Points, in no order, along strands that fork, close into loops and pass close to each other.
Points whose rows are less than 84.1 apart are linked; no others are. Some points are linked to none.
J_274: [  6  16   4  19  23  17  25 -16 -42 -18   7  -4 -10 -14   6 -39   1 -42
 -47   2   6  20  14  40 -12 -23   3 -11 -29  10  -3  36  21   5  -4  10
   7 -16 -18 -37   6]
J_980: [ 13  -3  23  22   5  -4   1   8   1  -4   3  -8 -21 -11  14  27   9  28
  18  -6 -15  -4   6   7 -19  -2  35  40  -2   3   3  34  -6 -14  10  29
  38 -13 -24 -21 -10]
J_78: [  1  -6 -33 -10   0 -25   7  19  -8  14  -1  23  16   3   3   8  -1  -8
  -5   7  21  -1   3 -30   4  22  -7 -26  19   6 -11 -12  -5 -14   7 -14
 -27 -28  -5  30  -7]
J_320: [-27  11 -34  -5  13 -38 -14  13  14  36 -26  22  12  10  -3  -5 -24   9
  10 -25  27  -3  -2 -17  16 -15 -22  -9  14  21  34 -24  20 -10 -14  -9
 -46 -22  -3  54  21]
J_885: [  4   7   6 -29 -27  26  -3 -23  17  -5  22 -31   1 -14 -20  -9  14  -2
  -3  30 -17  -2 -18 -11   5   4 -13 -29  -4 -22 -35 -30 -19  36  16 -15
  18  45  52 -13  -9]
J_199: [-25  -8 -30  18  18 -12 -14  21  28  39 -28  19   3  11   3 -17 -35  16
  -4 -21  28   2   0  -9  -6  -7 -32   0  25  18  31 -34  -1 -26  -5 -14
 -36 -20 -19  62  18]
J_857: [ -2 -42  12  13 -39  27  30   0  33  11 -26  -8   9  17  -4 -12  11 -18
   5  14 -21  20 -18  -9 -20  14 -19  16  12 -20 -31 -19 -34   3  -9 -14
  18  20   6  28   1]
J_173: [  5  -2 -16  31  31  22   6  12  -8  -9  -9  13  -2   7  11 -46 -29 -12
 -44 -14  36  17  12  22 -17  -5  -5   8  10  17  36  10   9 -25  -2   5
 -20 -29 -46  26  24]
J_200: [-30   3  22  21  19  10   4 -24 -11  -2 -12 -21  -8  -1 -14 -70  -8  -9
 -11 -19  -8  11 -13  34   5 -43 -30  11 -40   6  25  23   8  11 -20 -13
  -2  16   5 -12  31]
J_380: [ 14   0 -24 -20  -7   8  11  18   5  -7  -3  36  15  14   9  34  -8 -14
  -3  -7  16   4  24 -16   2  22   8  -8  37   0  -3   6  23 -22  -5  21
 -39 -25 -24  17  -4]
J_234: [ 43   0   2  26  -7  27  26  29  -2 -19   6 -10  -5  -6  11   4  20 -15
 -23  24  -6   1   1  -8 -29  50  15  11  13  -1 -27  25 -15 -14  20  22
  27 -38 -22  -2 -11]
J_276: [ -7  35  -6 -34  32   2 -50 -11 -11 -11  36   6  -9 -24 -15   9 -17  29
  10   2  24 -26  12 -10  30 -13   0 -21  -7   1  26  -2  23  17  -7   9
  -4  20  19 -28  -6]
J_4: [-10 -18  -6  25  -4   2  38  -7  11  15 -36   4   6  12  12 -27  -9 -39
 -25 -18 -16  28  -3  39 -20 -30   0   6 -15  -8  13  11  26  -8 -16  15
 -23 -20 -10   1  12]
J_560: [ 44   5  -6  12   1  30   8  36  -1 -16  16  12  -4   2  12  15   3   0
 -17  16  11  -4  16 -21 -17  58  14   9  39   5 -11  16  -1 -29  12  24
   1 -37 -31  12 -10]
J_547: [ -3   3 -27 -15  12 -38 -19  12 -11   9  -1  18  14   3  -1  14  -5  13
   9   2  33 -16  -1 -30  21  15 -11 -20  11  15   6 -14   1  -9   0 -18
 -26 -20  -6  32   1]
J_964: [  9 -20   4  32   0 -33 -23  30   1  16  -8  -4  -4   4   6  12   4  38
  12   6  12 -12 -16 -19  -8  27  16  24   3   9   3  -1 -21 -28  13  -9
  26 -27 -26  24  -7]
J_254: [-13 -26   6  34   6  24  -1   2  15   4 -22  -4  -3  12 -11 -59 -26  -7
 -21  -6  14  16 -11  14 -16 -11 -43  16   2   2  21   1 -20 -11 -12 -22
  -4   6 -18  35  30]
J_502: [  0 -33  14  43  -1 -16 -22  27  17  17 -19 -14 -10   6   0 -17 -10  43
  15   1   6 -15 -22 -18 -13  23  -5  41   2   6  10  -6 -39 -22   7 -18
  35  -7 -21  39   3]
J_858: [ 19  -4  28  38  10  22  13   1  -4 -18  11 -39 -23 -37  -1 -11   8  18
 -13  15  -8  -3   3  10 -17   0  14  35 -25   4 -15  41 -33   0  21  11
  59  -2 -14 -29  -6]
J_740: [  8 -20  31  20 -14  49  25   2  25 -13  -9  -2 -17  13  12   8  -2 -12
  -5 -11 -30  15  12  22 -34 -10  13  40   9 -13   7  24   5  -8 -12  44
  18   5 -25 -16   2]
J_74: [ 34   0 -28  12   4  15   8  29   5   0  -3  28   9  11  15  14  -9  -4
 -18   4  23   2  18 -20 -12  41  15   0  42   9   4  10  15 -37  13  31
 -22 -43 -43  29   0]
J_548: [-29  11  16  13  24   1   6 -27 -18  -1   2 -15  -7 -14  -2 -44  -3  -6
  -2 -19 -17   0  -8  29   8 -42 -10   4 -40   7  24  18  16  16 -10  -5
   2  17  14 -29  16]
J_92: [ -4  -2 -33 -13 -10 -10  31   1  11  13 -35  35  22  19   8  19  -4 -41
  -8 -11  -4  20  13   6   0 -14  13 -23  10  -1   6   3  38  -8 -11  20
 -53 -27  -5  14  -3]
J_250: [ 14  17  -4 -15   5 -35 -34  14 -13 -13  16  15  -1  -9   2  49   5  38
  19  -3  30 -24  18 -18  14  20  19  -4  16  11  -3   7  10 -17  10   0
   0  -9 -19  -8 -14]
J_430: [ -3 -12 -15 -16 -11   9  30   1  -2  -1  -8  12  13  14   0  -4   6 -40
 -10  15  -9  10  -1  -9  -3   8 -12 -30   7 -10 -21 -16  -3  11  -3  -8
 -19  -4  18  11   0]
J_570: [  1 -26   8  -2 -28  35  36   6  14  -6  -4   0   4  14  -6 -14  10 -36
 -13  17 -20  21  -1  -2 -21  12 -23  -7  18 -22 -31 -13 -18   9  -8  -7
  -3  13  10  11   3]
J_115: [-19 -13  13   0   4 -12 -40   5   6   3   0   1  -5   6  -6   5 -15  41
  33 -10   7 -23  -2 -15   8   7  -9  14   9  -2  15 -14 -16  -1 -14 -21
   3  15  -2  20   5]
J_912: [ 20  13   5  16   9  22  20  -6 -17 -20   5  16  -5  -1  16  26   2 -15
 -14 -15  -8  10  30  18 -10  -5  35  14   4   6  17  40  30 -20  -8  51
  -4 -18 -31 -39 -10]
J_47: [-29 -22  13   8   4  14 -39  -2  29  14 -17   3   1  20  -8 -18 -27  33
  27 -20   5 -12 -13 -12   3  -4 -36  19  13   1  25 -20 -20  -2 -28 -22
 -12  19   1  45  22]
J_241: [ -2  -1 -18 -40 -23 -46   4  16  12  14 -22  26  17  23  -3  57  13  -9
  29  -1  -4  -1  -9 -21  22  12  19 -13  19  -7 -19 -27   8   2   5  -8
 -21  -6  20  20 -12]
J_894: [-14  15  -1 -29 -10 -36   7 -23 -12  22   0 -27  18  -1  -1  -1  21  -7
  21   2 -23  -4 -37  10  31 -12  19 -18 -34  -3 -15 -26  -3  27  18 -28
   9  20  48 -16 -12]
J_724: [ 11   6  17 -14 -25   2  11 -23  17  -5  23 -29 -15 -15  -2  31  18  21
  19   0 -28  -9  -4   0   0 -21  29   5 -12 -11 -40 -14 -18  19  24   4
  44  32  32 -38 -17]
J_230: [-28   1   1 -42   2 -10 -33   3  12  13   2  13  13  14 -11   9 -13   8
  39   3   1 -12 -17 -26  28   8 -28 -15   9   1  15 -36  -9  22  -8 -28
 -23  24  34  38   5]
J_954: [-37  13   6   5  17 -33  -1 -26 -22  19  -1 -27   3  -7  -8 -42   8   2
  11 -18 -16  -8 -31  22  25 -28 -10   1 -48   9  20   6  12  20  -1 -18
   0  13  32 -15  16]
J_426: [ 27  15   0 -13 -27 -25   6  12  -1 -15   5   9  -1   5  10  70  21   2
  12  -2 -11   0  16  -1  -3  16  40   5  15  -2 -28  11  14 -12  18  27
   2 -11  -9 -25 -19]
J_860: [-17  10 -24 -26  -1 -34 -18  17  18  14 -27  41  15  18  -1  33 -19  12
  21 -27  24  -7   8 -17  20 -13  -2  -2  28  14  26 -15  33 -13 -15   8
 -47 -20 -11  39  11]
J_111: [ 18  23 -13 -21  14   4 -37  -8 -12 -17  44  -3 -14 -28 -13  19  -1  37
  -3   8  29 -27  15 -20  19   4  12 -17  10 -10  -9   0   6  19   8  14
  16  11  15 -40 -19]
J_29: [-21  -5  16 -36  -4  56   1 -11  25 -16   2  20  -1  28  -7  -5 -16 -27
  10  -6 -25  21  12   1  -4 -16 -31  -8  25 -12  18 -10  11  12 -29  15
 -32  34  14  10  17]
J_892: [ 28 -10 -19  40   8  -5  37   9 -18  -1 -20   4   1  -3  20 -19   9 -37
 -46  15   1  19  -4  22 -23  13  18   2 -13  15   1  32   4 -25  16  21
   4 -51 -32   2  -1]
J_233: [ 11  19   2 -31  -2  23  -1   2  -1 -25  20  24   1   5  -2  38  -3  -7
   4 -12   3  -6  28  -9   9   5   6 -10  26  -7   3   3  26   5 -13  23
 -21   8  -4 -18 -14]
J_639: [-18 -17  30  51   2  -7  14 -12  -5   9 -19 -34  -8 -16  -1 -43   5  20
   2 -18 -20   6 -15  27  -6 -28  -1  44 -41   2   9  29 -17   1   2  -2
  36   7  -7 -18  11]
J_446: [ 11  15   4  -4  20 -13 -48  17 -12 -10  26  10  -7 -12   0  24 -16  45
  15  -4  39 -26  27 -29  13  25   8   5  18   8  12   5  -1 -15   0  -5
  -2  -8 -19   4  -8]
J_96: [-32 -12 -18 -25  -1  -3 -14   9  23  26 -19  22  14  27  -5  -3 -21  -2
  22  -1   8  -3 -14 -22  10   2 -32 -16  21   0  14 -33  -8   9 -16 -23
 -37   5  19  53  10]
J_779: [-22 -12 -14 -32  -2  19   9   3  11   5 -10  18  11  20  -7 -17 -12 -24
   4  13  -2  14  -5 -22   2   6 -35 -28  18  -7  -4 -26 -11  12 -12 -21
 -30  13  23  39  10]
J_834: [ 26  24 -25 -20   0  -5 -26  10 -10 -10  42   3   7 -20  -5  27   9  21
 -20  19  36 -28  18 -27   9  37   3 -31  22 -10 -29  -9   4  14  21  -4
   3  -5  18 -19 -21]
J_266: [ -3   2   9  18   4 -57 -10  -6 -16  15  -5 -19   1 -11  12  23  19  31
  25 -15  -5 -12 -14   4   4  -9  30  16 -25   3  -6  12 -10  -7  16 -13
  29  -7   2 -22  -6]
J_434: [ 32  11 -18  37  29  14  16   7 -24 -18  -5   7  -2  -8  20 -13   1 -16
 -37   1  15   8  11  18 -14  17  28   9  -5  24  20  38  13 -33   7  37
  -8 -43 -53  -5   9]
J_87: [  8   6 -16 -21  -7 -21 -11  20   7  -1 -14  40  16  15   4  48 -11  10
   9 -15  27  -3  25 -14  16   5  16   3  35  11  13   2  32 -22  -9  17
 -42 -21 -29  18  -2]
J_718: [ 19  13  -2 -22 -25   9  -3 -17  15  -6  35 -29  -5 -14  -8  23  17  22
   1  17 -15 -16  -9 -16   4   3   9 -17  -1 -23 -49 -24 -22  30  25  -2
  33  28  42 -29 -19]
J_33: [ 32 -11  -2  34  -6  -2  34  15 -10  -4 -10 -10   6  -6  14   1  25 -21
 -27  24 -10   7 -11   7 -27  31  17   7  -5   6 -22  21 -13 -11  21  15
  23 -39 -16  -5 -12]
J_957: [ 15  22   7  -7   4  32  14  -5 -15 -29  21  20  -6   0   4  31   0 -15
  -6 -11  -4   8  36  10  -1  -8  18  -3  11  -5   8  17  35  -2 -15  41
 -11  -3 -17 -37  -8]
J_558: [  8   4  -2   9  16  -2   1   5 -19 -10   9   3   2 -11   9  -1  -2   0
 -11  -3  14  -2   9   1  -3  10   3  -3  -4   3   2  13   4  -6  -1   4
  -2 -15 -20 -10  -5]
J_616: [ 12   0   2 -24 -19  36   7  18  18 -20  14  29   1  16   6  44  -7  -3
   1 -10  -2   4  32 -17  -9  27   5   0  48 -16  -7   2  13  -8 -13  27
 -25  -3 -12   6 -11]
J_808: [ -7 -16   1  29  19  37  -1   8  11 -13 -15   4  -8  12  -1 -58 -33 -13
 -30  -8  24  17   5  22 -25 -13 -25  11   9   6  29   7  -7 -18  -9  -1
  -9  -4 -35  26  26]
J_794: [ -8 -20 -22  34  20 -16 -17  27  20  33 -23   4  -4   7   5 -20 -30  27
 -12 -10  28  -2  -9 -12 -11  10 -18  15  19  21  26 -22 -11 -35   3 -11
 -15 -26 -32  55  12]
J_879: [ 21  19 -20 -31 -16  -6  -8  10  -2  -6  34  -4   3 -14  -5  27  15   5
  -5  22  10 -20   9 -26   8  30   6 -36  20 -14 -38 -26  -4  18  17  -9
   2   5  27 -12 -23]
J_561: [  4 -22  -1  53   6 -19  14  14   0  20 -21 -18  -3  -6   7 -25   3   9
 -14   2  -2   0 -19  15 -18   4   3  31 -23   8   8  16 -14 -19   9   2
  25 -25 -26  15   4]
J_128: [ 13  14 -13  31  41  15   2   3 -30 -17   8  11  -7  -7  17 -32 -17  -5
 -40 -14  33   5  21  23  -1  -4  13  10  -4  22  35  25  17 -24  -1  18
 -15 -29 -47  -2  21]
J_295: [-30 -25  14  22   2  23 -19 -10  31  15 -30  -7   6  17 -12 -45 -25   7
   5 -15  -3  12 -15   9 -11 -20 -48  18   1   0  27 -13 -16   0 -26 -21
 -16  21   0  35  30]
J_214: [ 15  -2  11  31   9  23  28  -3 -27 -17  -3 -11 -13 -11   8 -32   4 -32
 -39  11   0  17   6  32 -23  -7   3   4 -21  -1  -8  35   5   0   2  11
  18 -15 -24 -29   1]
J_583: [-25  -9   3 -11  -5   1  -4  -7  13  12 -17  14   3  20   2  -5 -12 -10
  13 -18 -16   6   1   7   2 -22 -17   4  -1  -2  24  -9  10   5 -23   0
 -25   7   7  16  13]
J_927: [ 24  -4  22  44   9  44   8  19   2 -31   5 -30 -22 -24 -10 -28   3   4
 -28  23   8   0   2   4 -27  27  -6  31 -14   4 -10  37 -36  -2  18   9
  52  -7 -27  -5   1]
J_499: [ 16 -18  15  13 -10  -2 -17  28   7  -4  12 -14 -11  -4   3  15   3  34
  12  15  10 -18  -2 -30 -14  44   3  19  17  -5 -21  -2 -35 -12  14 -13
  34  -7  -8  22 -15]
J_243: [ 38  31 -10 -14 -12 -23  -9   3  -8 -16  29  -2  -6 -14   1  65  25  19
   0   8  12 -10  21  -6   3  23  41 -11  18   3 -35  11  12  -1  27  20
  20 -11   1 -40 -31]
J_188: [-24  -7 -26 -21 -13   2  18   6  31  22 -39  39  18  30   5  16 -18 -36
   7 -19  -3  16   9   4   1 -23  -1 -12  19  -2  15 -15  32   0 -16  14
 -53 -16   6  28   6]
J_761: [-10  -7 -19  24  11 -45   1   5 -10  26 -17   2  11   5   6 -13   0   5
  -3 -13   9  -3 -13   0   4  -5  -2   0 -12  11  17  -5   3 -11  -4 -13
 -13 -29 -10  22   8]
J_93: [ 22 -12  10   6 -27   4   0  12   6  -1  17 -31   0 -13  -2  13  17  21
   3  24   4 -11  -6 -25 -12  39  -1  -2  10 -16 -45 -21 -43   9  20 -23
  38   5  16   7 -16]
J_603: [ -7  19  -7  -5  30  27 -13  -2 -27 -19  19  10  -5  -7  -7 -49 -17 -20
 -34   8  33   0  16   7   5  -9 -28 -30  -2  10  14   2   5  -1 -16 -21
 -12   1 -12   6  18]
J_220: [-28  20   1  -8  19 -38 -18 -15 -19  15   3 -14   1 -11  -8 -11  -2  17
  21 -15  -5 -16 -18   6  27 -22   2  -3 -38  10  21  -2  17  20  -5 -17
  -1   7  27 -16   8]
J_471: [  6  30   0 -35  -3 -41 -31  -5   5  -7  17  -1 -15 -13  -7  54  13  37
  34  -5  -1 -18   0  -4  25 -14  30  -4  -7  -3 -13  -5  10  10  20   1
  20  21  24 -31 -18]
J_409: [-31 -11  29 -11 -22   6   5 -27  13  15 -20 -20   8  12  -1 -18  13  -1
  26 -13 -43   8 -31  13  12 -25  -7  15 -21 -11   5 -14 -14  19  -9 -11
  10  36  29  -4  12]
J_842: [ 13  -8 -13  -8 -24 -44   6  17  -1  10 -15  15  12  16   8  54  18   1
  13   2  -2  -3   6 -14   1  20  22   0  18   0 -16  -2   4 -18  14   5
 -10 -19 -10  10 -13]
J_715: [ -8  11  -3 -23  20  30 -27  -5 -12 -17  24   6  -3  -8 -13 -37 -18  -9
 -16  19  24  -6  10  -6   6  -2 -33 -34   0  -1   9 -11   2  12 -13 -21
 -10  16  15   7  14]
J_523: [ 24  20 -11 -19 -21  13   3  -2   2 -13  36 -11  -7 -15  -3  31  17   0
 -12  18 -10  -9   7 -11  -3  11   9 -26   9 -21 -42 -18  -5  26  19   1
  13  13  31 -28 -25]
J_803: [-30  -1  32 -20  -3  20 -12 -32   7  -1   2  -9  -6   3  -8 -17   0  -1
  26  -8 -37   2 -17  11  11 -35 -16   7 -17  -3  18  -2   1  23 -11  -3
  -1  48  25 -19  15]
J_656: [-12  15  -9 -21  10 -46 -15  -7 -15   7   2   1   8  -2  -4   8   7   8
  21  -5   1 -15 -12  -5  22  -8   8 -13 -21   4   8  -7  10  12   0 -17
  -8   2  20  -5   1]
J_683: [  1 -16  15  -3 -18  45  29  -7   7 -16  -8  -3  -4  12 -12 -33   4 -45
 -23  13 -17  25   0  17 -23  -5 -24  -8   5 -17 -14   2  -9   8 -16  -7
  -3  22   6  -2  16]
J_251: [  7  18   6 -17   3  25  17 -20 -14 -16  26  -6  -9 -17  -4   1   8 -27
 -14   6 -21   8   9  12   2 -22   2 -21 -12 -14 -13   4  18  24   4  15
   6  20  20 -45  -7]
J_805: [ -4 -43  21  33 -24   3  -8  20  33  22 -27 -16  -3  12   0  -7  -2  30
  20   6  -7  -2 -21 -14 -18  22   0  43   7  -4  -6 -11 -43 -15   0  -8
  39   3 -12  39  -2]
J_759: [  0  19   3 -50 -18   9  12 -23   5  -5  24  -6  -1   2 -11  20   8 -32
  10  15 -34   8  -9   9  18 -13  13 -29  -6 -14 -15 -27  18  37  18   8
 -12  38  48 -22 -16]
J_153: [  8  20   3  15  34   0  -4 -13 -34 -14  23  -2  -9 -29   6  -7   0   8
 -17  -7  13  -4  18  19   3 -13  16   3 -21  14  14  34  19   0  -4  16
   8 -12 -19 -43  -6]
J_34: [-17   0  24 -40 -16  43  -6 -16  26 -17  11  11  -8  19  -9  22  -4  -8
  27  -7 -37   6  10  -5   3 -15 -10   2  17 -15   6 -15   5  17 -18  18
 -12  48  20  -8   3]
J_833: [ 13  -6  23  29  -1  48  24   3  -4 -23   9 -15 -20 -12  -2 -32   0 -20
 -33  16   0  16   5  21 -26   1  -5  16 -11  -6  -8  32 -16  -2   4  11
  29   1 -24 -17   6]
J_56: [-21  -6  30  -4 -24  -3  25 -33   5  13 -13 -36  10  -1  -2 -22  24  -5
  22 -12 -43  11 -31  15  19 -31   3  13 -36 -10 -14 -11 -21  19   1 -17
  30  35  32 -23   5]
J_144: [  9  23   6  28  47  24  -1 -10 -36 -25  19   5 -13 -21  10 -28 -12   0
 -33 -12  18   8  27  29  -5 -13  16  15 -15  16  28  40  21 -13 -11  21
   0 -14 -41 -32  14]
J_107: [ -1 -14  31  11  -1  18   0   2  10  -6   1   1 -19   0   9  17   0  21
  20 -16 -25   2  10  10 -16  -8  22  40   7  -7   8  24  -7  -9  -9  31
  22  12 -21 -21  -9]
J_139: [ -3 -16 -19  50   9 -46   6   8  -4  38 -25 -11   7   0   4 -22   6  12
 -15  -8   9   4 -25   7 -10   0   0  15 -18  18  16  -1  -3 -25   5  -8
   3 -35 -19  28  10]
J_951: [-10   7   9 -37 -10  21 -22 -24   4  -1  19 -23   1 -11 -21 -36   5 -11
  -3  32  -8   1 -17  -7  12  -5 -29 -25 -14 -10  -6 -20 -11  34   2 -29
   4  50  49  -3   4]
J_428: [-25 -10  -4 -41 -10  44   8  -4  21  -3  -9  26   7  34  -7 -15 -14 -36
   3   7 -11  23   3  -2  -4 -11 -33 -25  20 -12   9 -18   9  18 -22  -3
 -38  24  26  29  14]
J_914: [  0   0   6  -7   5   0 -25   4  -6  -9  21  -8  -3 -13  -4  -5  -5  23
  11  10  11 -20   2 -16   8  15 -12  -8   3  -4  -4 -16 -19   8  -4 -21
  10  17  15   2 -10]
J_882: [ 20  28 -14 -16   3 -54 -15   4 -25  -9   1  14  11  -4   2  55  15  18
  13  -1  18 -16  16  -3  22  11  29 -16   5  15  -3  16  29 -10  12   9
 -13 -14 -12 -22 -12]
J_906: [ 20  21 -15  -5   0 -51  10  -9 -32  -5   2   4  11 -11   8  43  23  -5
   0   4   2  -4   7   9  11   0  29 -16 -14  14 -11  19  24  -4  18  11
  -3 -19  -2 -36 -17]
J_5: [ 23  19 -21  -9  -9 -30  32 -16 -34  -9  -4  15  18  -3  12  40  21 -38
 -15   3 -11  10  13  18  10  -3  27 -28  -8   8 -15  23  32  -3  11  21
 -20 -25   0 -30 -16]
J_726: [-22 -11  20  29   9  21  -4 -15  -5  -9 -10 -16 -10   2 -17 -71 -16  -4
 -16  -9   4  11  -7  27  -9 -25 -39  20 -22   5  19  15 -14   1 -13 -21
   8  20 -11   4  31]
J_955: [  4 -21  -6  10   0   4  -2  21   2   2  -3  11   2   7   7   2  -8   3
  -3   4  14  -1   3 -21 -10  25  -7   3  17  -1  -1  -6 -11 -15  -4   2
  -9 -19 -20  26  -3]
J_755: [  0 -27   8   4 -11  35   0  11  26  -4  -3   8  -2  18   1  -8 -16   4
   1   5   1   4   8 -12 -22  25 -20  11  32 -13  -5 -10 -21  -7 -10   3
  -6   4 -14  30   1]
J_597: [ -2  21  -8  10  32  24  14 -11 -38 -20  10   8 -10  -5  -2 -55 -12 -41
 -49   3  25  13  19  32  -4 -27  -7 -23 -20  15  14  23  18  -2 -13  -3
  -9 -12 -23 -13  21]
J_765: [  6   5   3  19  17 -40 -13 -10 -23   8  11 -27   0 -31   2   2  15  36
   8   6  10 -19  -7   3   2  -4  13   8 -34   9  -8  17 -16  -1  17 -16
  38  -8   4 -28 -13]
J_521: [-15  -5   1 -16  -5 -22  -1 -18  -6  19  -3 -23  16  -2  -6 -23  12  -3
  17   9  -8  -7 -39  -2  24   1 -11 -16 -28  -5 -13 -32 -22  20   8 -44
  15  23  41   3  -3]
J_889: [ 11  21   3   0   9  13   4 -20 -19 -18  30 -14 -15 -30  -3  11   7  -3
 -13   7  -3  -4  16  13  -1 -16  16  -4 -14  -1 -13  17   7  14   6  19
  25   9   4 -54 -15]
J_959: [ -2   0  21 -17 -12  48  21 -22   1 -21  13  -5  -8   0 -11 -17   4 -44
 -12  11 -30  17   7  14  -8 -24 -19 -15  -4 -15  -9  -1  10  19 -11   8
   3  35  18 -29   9]
J_25: [ 12  14 -29 -10 -11 -19  41  -3 -23  -7 -15  25  21   7  14  35  13 -48
 -18   0  -7  19  19  10   7  -9  23 -25   3   6  -4  20  38 -12  -3  30
 -44 -30  -4 -11 -12]
J_727: [ 29  -9 -13  12 -24 -15  22  22  -5   4  10 -19   9  -7   6  12  23  -2
 -10  33   8  -4 -11 -25 -16  50   3  -8  10  -5 -48 -16 -36   1  28 -24
  26 -24   7  14 -23]
J_242: [  6   8  -2  -3  25   8 -48   7  -7  -9  36   0  -6 -23  -7 -11 -13  36
   3  11  42 -28  19 -29  11  24 -18  -9   9   7   8  -7 -12   1  -5 -18
   6   5  -5   8  -7]
J_156: [ -7   2  20  -6 -11  -8  10 -24   4   1   6 -21 -11 -13   3  12  19  10
  23 -10 -34  -3 -11  11   5 -25  19  13 -21  -3 -19  -6 -13  12  11  -1
  30  30  19 -35  -7]
J_366: [ -6 -18  -2   2 -11 -33   7   0  -2  25 -14 -17  15   7  -1  -7  12   4
  17   7  -6  -5 -29 -13  11  14 -10  -7 -16  -7 -17 -29 -31   5  -1 -39
  14   4  17  20  -3]
J_550: [ -9 -45  16  24 -27  20   0   7  43  17 -29  -6   2  18  -3 -13  -7  10
  11   2  -9   6 -15  -6 -23   9 -20  36  16 -13  -5 -16 -33  -9 -10 -10
  16  12 -10  36   5]
J_530: [ 12   6   9  24  13  -9 -10  -9 -19  -4  21 -38 -17 -41   1  -4  13  35
 -13  13   8 -17  -2   5  -3  -7  10  13 -29   8 -20  22 -24  10  22  -3
  50  -2   5 -38 -18]
J_13: [-23  24  20 -36  12  11  -8 -24   1  -4  20  12 -10  -1  -8   3  -7 -12
  27 -11 -27   4  -4  16  23 -36   0  -4 -12  -2  30   0  28  28  -8  11
 -12  35  23 -30   4]
J_712: [-18   2  10 -34   5  36 -39 -17   6 -13  20 -12  -6  -8 -22 -41 -14   3
   1  27   8   0  -5 -15   8  -2 -44 -20   2  -1   8 -18  -8  21 -12 -28
  -6  49  32  13  17]
J_773: [  4  16  10 -15  -6 -56 -23  -8  -5  -1  -1 -14 -10  -7   2  49  21  39
  41  -9  -3 -13  -6   1  15 -12  38   9 -18  -2 -20   1   2  -3  18 -10
  29   8  16 -30 -12]
J_384: [-19 -25 -11  -1 -22 -32  14  -2  23  42 -39   1  19  25   2   6  13  -6
  22  -7 -14   6 -30  -8  12   2   2  -2   1  -8 -12 -37 -13  -2  -6 -29
   0   0  23  29   0]
J_793: [-16  -5 -27  30   5 -23  22  -1   3  32 -32   8  13   8   7 -32 -11 -25
 -22 -21   4  17  -6  22 -10 -24 -12  -6 -11  11  20  -2  22 -10  -8  -5
 -26 -29  -6  25  18]
J_610: [-14  23 -21 -21  16 -71 -27  10 -18  21  -6   9  16   5  -8  16   2  24
  26  -5  25 -17 -15 -21  37  -3  -3 -19  -9  20  19 -13  17   4   3 -26
 -27 -12  13  23   4]
J_867: [-17 -19 -11 -15 -28 -45   1  10  34  41 -40  17  16  34  -1  33  10   3
  38 -13  -8   3 -24 -16  14   2  12   0  12  -7 -10 -34   1 -11  -8 -22
 -11  -3  23  30  -4]
J_930: [  4 -20   6 -10 -29  46  10  22  39  -8  -6  24   0  29   3  25 -10  -5
   8  -3 -15  10  20 -16 -24  24 -10   9  50 -20  -4 -10  -3 -10 -18  20
 -20   4  -7  23  -3]
J_383: [ 16  -6   6  39  13  -9   3  12  -6  -3 -13  -7  -7  -4  17   2   9  15
  -2  -2  -7  -1  -2  11 -18   5  28  34 -12  10  13  35  -5 -21   9  30
  25 -28 -36  -5  -3]
J_694: [-18  26   8 -38  22  11 -28 -14  -6  -7  27   9 -12 -10 -14   7 -14  13
  19  -7  -4 -12   7   1  26 -23  -5 -10  -8   1  30  -3  24  22 -12  10
 -14  29  21 -25  -4]
J_563: [ -6  20   0 -35  -9 -15   8 -25  -6   5  13 -12   4  -5  -8  15  15 -18
  19   9 -29  -7 -17  11  24 -17  17 -20 -25  -7 -14 -23   8  34  18  -6
  -1  30  46 -25 -15]
J_194: [ -6 -29  13  26 -12  25  24  -4  21   6 -31   0  -5  11  12 -20 -10 -22
 -14 -15 -24  18   0  29 -29 -21  -4  29  -5 -10  15  11   6  -6 -15  20
   0  -5 -19  -3  11]

How many points has the smallest loop of links through each point below? Write - if it is on no loop.
J_857: 11
J_107: 10
J_930: 15
J_954: 17
J_712: -
J_834: 13
J_805: -

A fork is a point with three links, a tip a point with one. Leave the first point through the second and follow the links. Name the first fork or tip that comes.
J_560; J_234: J_128
J_892; J_33: J_380
J_603; J_597: J_471
J_254; J_295: J_188
